A landscape with many peaks, sampled at points; each row gives a point and its height.
A climber steps from a point to the highest of its 2 nearest points, and stops where none of them is higher. Distance is the straight distance between rows; heights are no part of it.
tesam (h 4.56): [110 110 118  80 105 110 103 100  96 109  82 113 145  74  92  88 114 116
  59  98  98  97]
dono (h 3.06): [103  88  99  90  95 105 102 105 129 103 105 104  92 120  85 109  86  75
 137  98 125 139]
Pof (h 5.75): [102  99  80 118  65  96 113  82  98  80 100 108 137  89  63  79 134  91
 128 104  80 127]
keri (h 6.41): [ 87 115 100 101  88  66  97 107  67  88  78  98 132  74 119  94 110 136
  60 119  81  87]
vavif (h 5.19): [ 93 101  87  95  95  58  78 108 123  98 103  75 114 102 105 102  76 124
  88 114  89  82]
Mipur (h 2.29): [ 95 110 100 109 103  80 109  96  94  77 110 104  75  97  57  80 104  75
 101  96 117  70]
Zusov (h 4.14): [ 82  85  97  87  82  81  86  96 100 109  87 105 120  88 104  71 105 122
  69 119 130  86]
Sireb (h 5.74): [109 110 105  85 117  56  98 116  70  73  86  92 116  55 111 104 100 108
  53 117  95  90]
dunu (h 3.55): [107 136 122 114 104 111 111 114  62  91  84 105 128  98 123 110 104 129
  79  94  99 104]
sune (h 4.35): [ 87 131  69  94  82  73  67 131  74  78 110  86 102  80 135 110  79 110
  70  97 101  87]
leg (h 4.08): [107  98 110  85 100 105 114 108  75  97  78 105 165  95  94 105 117 131
  85 114  92 119]
Gufam (h 0.42): [102  73  88  94 106 151 105  83 131  92 117 120 101  92  87 108  70  54
 135  70  84 121]
zosa (h 3.13): [102  84 115  74 111  97 119  94 119 121 124  87  89 103  73 102 100 105
  73 102  88  75]
fik (h 2.71): [112 127  90 112 103 140  99  87 110 110  80 120 117  90  85  56  98  79
  89  92 111  95]
lomim (h 6.43): [106  84  96 103  79  84 109  69  80  81 103 110 114  75  86  81 141  81
 102 116 108 112]
kam (h 2.49): [ 98 133 103 131 105  78 100  81  88  89  92 105  91  80  85  94  96  86
  98  91 114  45]
Ful (h 5.39): [ 96 127 132 118 105 100 121 107  73 106  82 111 105  83  81  94 138 101
  89 102  95  91]
lolev (h 1.35): [ 79  95  89 104 104 149  74  94 112 102  93 128 111 103  94  78  91 116
 121 103  79 122]
linor (h 4.69): [ 77  88 105 123  95  92  81 100 122  98 106 126 119  82  62 109 105 115
 114 118  66  80]
Vedu (h 2.59): [103  96  92 102 133 108  92 120 136  92 100 115  84 103  87 112  65  75
 128  82 126 110]
bup (h 3.98): [ 93 105  84  96 118  92  66 123 124 114 118  84  68 118 135 130  66  85
  83 114  85  89]
Kez (h 2.39): [ 97 114  96 120 113 125  83  90 107  95  85 128 119  89  80  99  88  63
  97  78 120  78]
zuse (h 0.20): [112  75  84  94 106 106 105  81 121  79 121 112 110  97  64 101  69  66
 136  72 104  98]
vobu (h 1.96): [125  95 105 106 138 102 100  82 108  95 108 107  68  97  90 122  96  48
 111  82  95  93]
luzek (h 3.59): [119 110  98  80  93 102 114  92 114  99  93  94  93 108  76  86  93  51
 115 103 108 125]
darom (h 3.77): [ 98 132  69 107  75  73  85 113  66  89 107  54  89  93 154 113  71  90
  86  87 101 108]
fimos (h 4.31): [121  84 102  70 112  82 106  77 100 126 111  85  60 108  92  97 126  88
  86 123 119 103]
Moro (h 3.58): [ 96 103  76  83  96  79  94 107 100  74  70 101 109  88 101  55  96 106
  88 124 115 107]
medi (h 4.16): [ 98 114  85  65  94 130 117  83  98 114  94 107  78 108  72  69 106  65
  87 105  90 123]
Mig (h 6.42): [ 75 106  86 125 103 101  67 104  82  91 129 112  66  96 135 118  91 128
 111  98 119  65]
Bofa (h 1.49): [105  67 120  59 108 155 119 116 112 113 128 117 111 101  93  99 100 117
 116  93  86 124]
Mogib (h 5.87): [ 89  95 116 119 103  81 102 110 129 105 112 125  54  82  76 112 107 112
 148 104  99 108]
migo (h 4.99): [100 109 123 109 106  87 102  98 104 139  80 107 131  98 103  94 114 108
  64 105  96  78]
Turi (h 5.86): [118 113  71 101 110  63  72  82  85 108 104  54 100  92 150  97  79 107
  84 100  77  73]
buz (h 4.64): [132  89 129  82 135 108 106  93  93 130 114  84  61  98 119  97 111  99
  94 101 113  87]
datab (h 4.53): [ 90 130  82 126  83 101  71 105  86 119  79  91 110  98 144  94  89  99
  74  94 118  92]
ripat (h 2.02): [ 98  91  91  84 106 118 114 101  98  83 141 114  81  85  56  84 108  90
 102  97 115  84]
vun (h 1.22): [110  85 130  67  98 109 110  98 121 157  95  94 112  98  93 114 123  95
  82 106  96 125]
tef (h 5.83): [ 83 118 116 109  83  77 110  88  79  96  64 106 118 102  95  92 138 119
  75 122  83 105]
lupu (h 5.69): [ 86  99  87 104 109 108  78 121  88 123 129  80  60  80 143 105  79 123
  91  90 121  78]
kopur (h 4.87): [114  87 119  99 126 114 101 114 131 133 111  92  82 118 122 112  98 107
  77  99  54 104]
dedef (h 2.14): [ 96 100 105 116 117  85  83  91  97  75  88 127 107  68  91 113  99  58
  93  88 138  80]
bupa (h 0.02): [110 111 120 119  97  88 125 117  95  70 103  94 134  99  93  99  93  90
 106  75 143  85]
dusip (h 1.95): [101  50 101  77  92 139 104 112 119  99 142 119  85 105  86 108 114  82
 124  94  86 141]
zitu (h 0.52): [119  70 113 105  82  99 130  75 113 102 118  76  98 140  76  86 132 100
 122  79  69  90]
nuf (h 2.47): [ 88 129  79 136  97  59  95  89  92  71  62 100  88 113 117 117  59  78
 121  78 105  97]
kigas (h 1.48): [115  96 117  76  99 113 110  86 119 134 110 109 119  76  86 106 125  56
 103 107 107 143]
pugaz (h 3.18): [109 119 106  87 107 134 124 107  61  90  81  91 116 131 122 111  99 127
  79 109  98 128]
vitot (h 3.54): [110  98 101  98  95  89 111 110  93  81  82 101 145 106 108  89  88 130
 107 116 113 120]
Guso (h 6.39): [104 118  83 102  97  80 100 102  85  99  96  63 103 108 129  86  72 102
  67  88  98  50]
niri (h 3.38): [ 76  98 107  99 115 123 109 156 114  78 109 113  88 112  83 108  89 125
  96  92  54 106]
dok (h 6.40): [ 90  88 107 127  82 100 103  94 127 107 126 121  73  78  74 108 116  74
 164  83 103 107]
fula (h 0.37): [114  78 114 110 103  96 113  86  99  92 120  73  86 138 102 101 116 101
 123  91 112  80]
Pid (h 2.06): [110  98 107 137 119 120  84  92  95 100  91 121  97 106 112 114  90 107
 125  86 104  75]
puduv (h 2.81): [110  82 111  65 111  91 130  98  81 115  96  83  96 110 101 114 105 123
  75 114  85  95]
guke (h 1.53): [ 90 113 123 118  92 112  97 121  95  81  82 107 130 121  94 129 120  84
  96  94 112 100]
tevi (h 3.51): [100  77 111  77 109  97 112 105 128 118 120  98  79  89  72  93  96 140
  89 100  58 100]
zod (h 5.14): [ 68 101  82 110  85  65  54 120  75  65  89 107 105  79 123 108  94 100
  78 116 131  90]
Zutob (h 2.28): [ 96 126  95 141 116 112  92  92  79  92  99 110  68  87 108 114  83 102
 102  72  96  63]
Vakud (h 4.68): [ 99  64 107  71 107  81 103  97  92  89 110 102 104  63  94  83 107 106
  76 111 129  77]
duvaz (h 2.68): [104 102 108 111 106  97 101 121 103 105 110 108  97 106 130  97  68 129
 133  97 128 108]
Bifu (h 3.48): [100 134  79 101 112  90  87 117  91 101 100  71  69 110 149 126  66  72
  92  93  98  97]
Vupur (h 5.26): [101  99 108  94 110  65 109  88  89  98  96  93  71 108  84 120 119 111
  97 147  81 112]
rubup (h 4.81): [ 93 101  99  97  92 139 108  99 103 107 109 116  74 119  70  85 122  70
 118 101  70 120]
nopa (h 1.15): [ 96  66 111  50  98 140 121  96  93 135 109 104  94 112  96  75 100 133
 103 106  80 139]
nuse (h 4.94): [ 87 105 125 108  87  95 125 105  71  88 106  98  85 119  76  98 153 112
  92 109 102  89]
desav (h 1.67): [ 95 103  92 102  96 129  92 110 119 110  97 114 122  97 106  66  89 144
 105  99  83  90]
Daru (h 3.01): [102 145 100 129  94  65 113 120  80  87  96  84  79  75 118  96 100 116
  85  94  91  79]
nuz (h 5.89): [101 100  89  96  99  60 101 115  99  76 102  72  82 107  98 121  99 122
  87 121  82  88]
Zof (h 5.63): [105 100  76  95  92  91 104  92  99  64 110  70 101 128 110  92  69 101
  85  95 118  67]
Sofi (h 4.57): [ 88  87  82 107 100  93  60  96 126 103 105  97  94 103 111 114  71 100
  84 109 107  78]
Lafub (h 5.47): [111 121  85 109  88  64  77 109 103 120 112  59 119  79 160 110  75 127
  84  80  78  98]
Dut (h 2.50): [ 77  96 121  65  93  97 119 118  84 124  92  88 122 122  86 126 102 122
  57 105  82 105]
Gevi (h 1.74): [130 101 119  96 125 123 107  90 109 118 107 115  93  86  93 117 115  66
 112 104 106 115]
nuni (h 1.38): [ 77  90  88  89  78 155  98 108 121 113  93 116 108 132  87  65 103 110
 102  93  87 128]
lani (h 2.00): [ 95 122  95 113 105 108  94 119 100 106 105 103 102  86  97  84  94 124
  82  99 102  68]
liri (h 2.20): [104 115 102 118 112 125 117 135  93  75 101 119 108 107 110 108  62 114
 119  75 116  98]
mef (h 2.74): [107 120  88 137  96  50 107  97  83  79  90  79  79  99 123 108  93  85
 108  99 107  78]
Ved (h 0.01): [125  92  98  94 108  97 111  93 113  83 112  90 106  92  89 103  78  82
 117  79 137  79]
golus (h 3.05): [114 110 109 117 109  92 110 104 104  83  77 106 120 109 125 102  78 124
 155 110 118 126]
tulan (h 4.97): [ 97  88  73 104  89 112 107  76  94  76  95  91 103 140  94  68  92 102
 107 106 114  85]
dom (h 4.11): [ 85  97  94  94  98  96 102 131 117  87 117 118 104  96  71  99  98 133
  99 108  55  82]
Rizes (h 0.22): [117  91 117 119  95  85 119 100  73  82 106  78 109 116 115  96  93 121
 117  83 138  77]
leteg (h 1.13): [111 108 113  94  95 135 114 115  99  82  85 101 141 118  78 124 113  56
  98  77 111 134]
renev (h 5.81): [ 88 103  74 120 103  80  64  88  65  68 103 114  81  81 129 102  83 118
  99  98 120  88]
firak (h 2.48): [ 79  69  96  66  74 111 102 106 126 112 125 104 103 113  82 108 119  64
 121 106 113 144]
budo (h 2.25): [ 94  97  74 129  93  79  76  84  99  88  80  97  91 127 139 109  61 108
 136  92 107 102]
pege (h 5.01): [ 97 109  91 103  83  49  87 111  94 106  98  61 122 109 136  96  92 143
  81 116  79 100]
Fen (h 3.33): [118  88 102 111 117  98  92  82 124 120  91 110  67 103 102  95 114 100
 146 127 101 126]
lasiz (h 3.97): [124  67 113  54  96  91 118  83 104 132 111  74  80  86  93  75 126 114
 109 117 120 130]
nepil (h 0.73): [104 101  84 105  88 149 109  89 116  82 105 116 124 105  82 122  90  44
 119  69 109 133]
viki (h 2.24): [112  93 110 104 131 123  99  93 118  98 106 126  89 109 101 128  73  42
 134  78 130  96]
Vuno (h 3.37): [109 152  72 123  80  83 106 112  82  77  88  67  92  91 129  99  66 109
  80  71  93  98]
Pufom (h 5.17): [ 90  98  97 120  79  96  89  74 116  82  86 123 121  97  70 103 127  83
 113 107  76  96]
Masep (h 3.62): [108  69 105  75 104 109  97  76 108 138 101 105  82 104 109  93 125 113
 123 137 103 137]
siv (h 5.38): [100  99 115 125 123  72  94 112 126 108  99 112  68  91  97 130  87  89
 136  95  99  85]
fubi (h 1.83): [ 99 110 122 127  96 107  88  92  93 104  86 121  96 123 106 110 126  75
 117 101 116  94]
fiza (h 1.94): [118  81 106 111 100  97  87  65 107 105  97 108 113  82  93  97 110  44
 100  93 152  86]
vikun (h 0.90): [ 92  55 113  57  86 124 140  86 103 141 125  84 103 104  78  94 126 111
 114  90  84 128]
liko (h 5.82): [ 81  73  99  83  92  87  87  82  91  84 117 122 114  51  74  89 140 105
 119 124 124 121]
puga (h 5.40): [ 78 116  93 111  83  97  83  81  86 116  68 108 106 129 113  80 130 113
  83 126 106 103]
fafor (h 5.18): [113  98 100  84 107  66  87  94  85  92  84 105  89  65 100 102 118  96
  77 122 112  86]
nobit (h 0.69): [102  68 100  86  76 117 141  87 107 114 120  84  85 125  75  78 127 104
 115  86  52 130]
vap (h 5.08): [102 102 116  98 126  97 103 115  93 128 121  89  64  82 132 125 104 124
  92  96 117  93]
tuk (h 2.13): [ 63  71 133  67  81 111 105  98 101 128  88  99 131 119  75 128 134 108
  68 112  83 123]
pob (h 5.64): [ 93  96 102 106  79 122 109  92 102 105 121 126  90  83  71 103 115  68
 137  98  97 142]
dun (h 5.42): [109  96 113  98 110 102  92  98 113 144  90  85 110 101 114 102  99 132
  82 111  64  74]
lis (h 2.82): [109 130  74  95 110 124 111 107  80  73  84  84 107 123 122  89  71 136
  82 102  82 104]
Vef (h 1.75): [ 79  79 101  71  76 148 109  93 102 123  94 108 119 129  77  95 130 114
  81  93  78 118]
Sab (h 2.40): [ 92 126  78  99 103 133 108 126 101  77  90 102 106 109  89  86  83 113
  76  89  92  91]
reg (h 4.98): [ 98 125  90 128  94  69  67  97  91  96  70  94 116 113 130 100 109 101
  80 114  92 103]
Vur (h 4.91): [107  85 112 116 130 106  94 111 130 124 110  95  67 111 122 129  82  94
 122  89  81  95]
Sem (h 3.07): [ 97 120  89  97  97 114  77  89 107  95  73 104 123 101  93  73 103  81
  84 117  98 120]

Call two points neighbours if one is among the 2 nearest of the other. Go from one point of each pair to the other, from neighbour to neighbour, staying as high as possible. Name the lowest point that can't be avoided.
keri / lomim: Vakud
dun / dok: kopur
nuz / Guso: pege

For each start below, name the point where the climber stops.
Rizes: dok
dedef: keri
Gevi: dok
vun: lomim
fiza: keri
zuse: kam
liri: dun
nuni: lomim
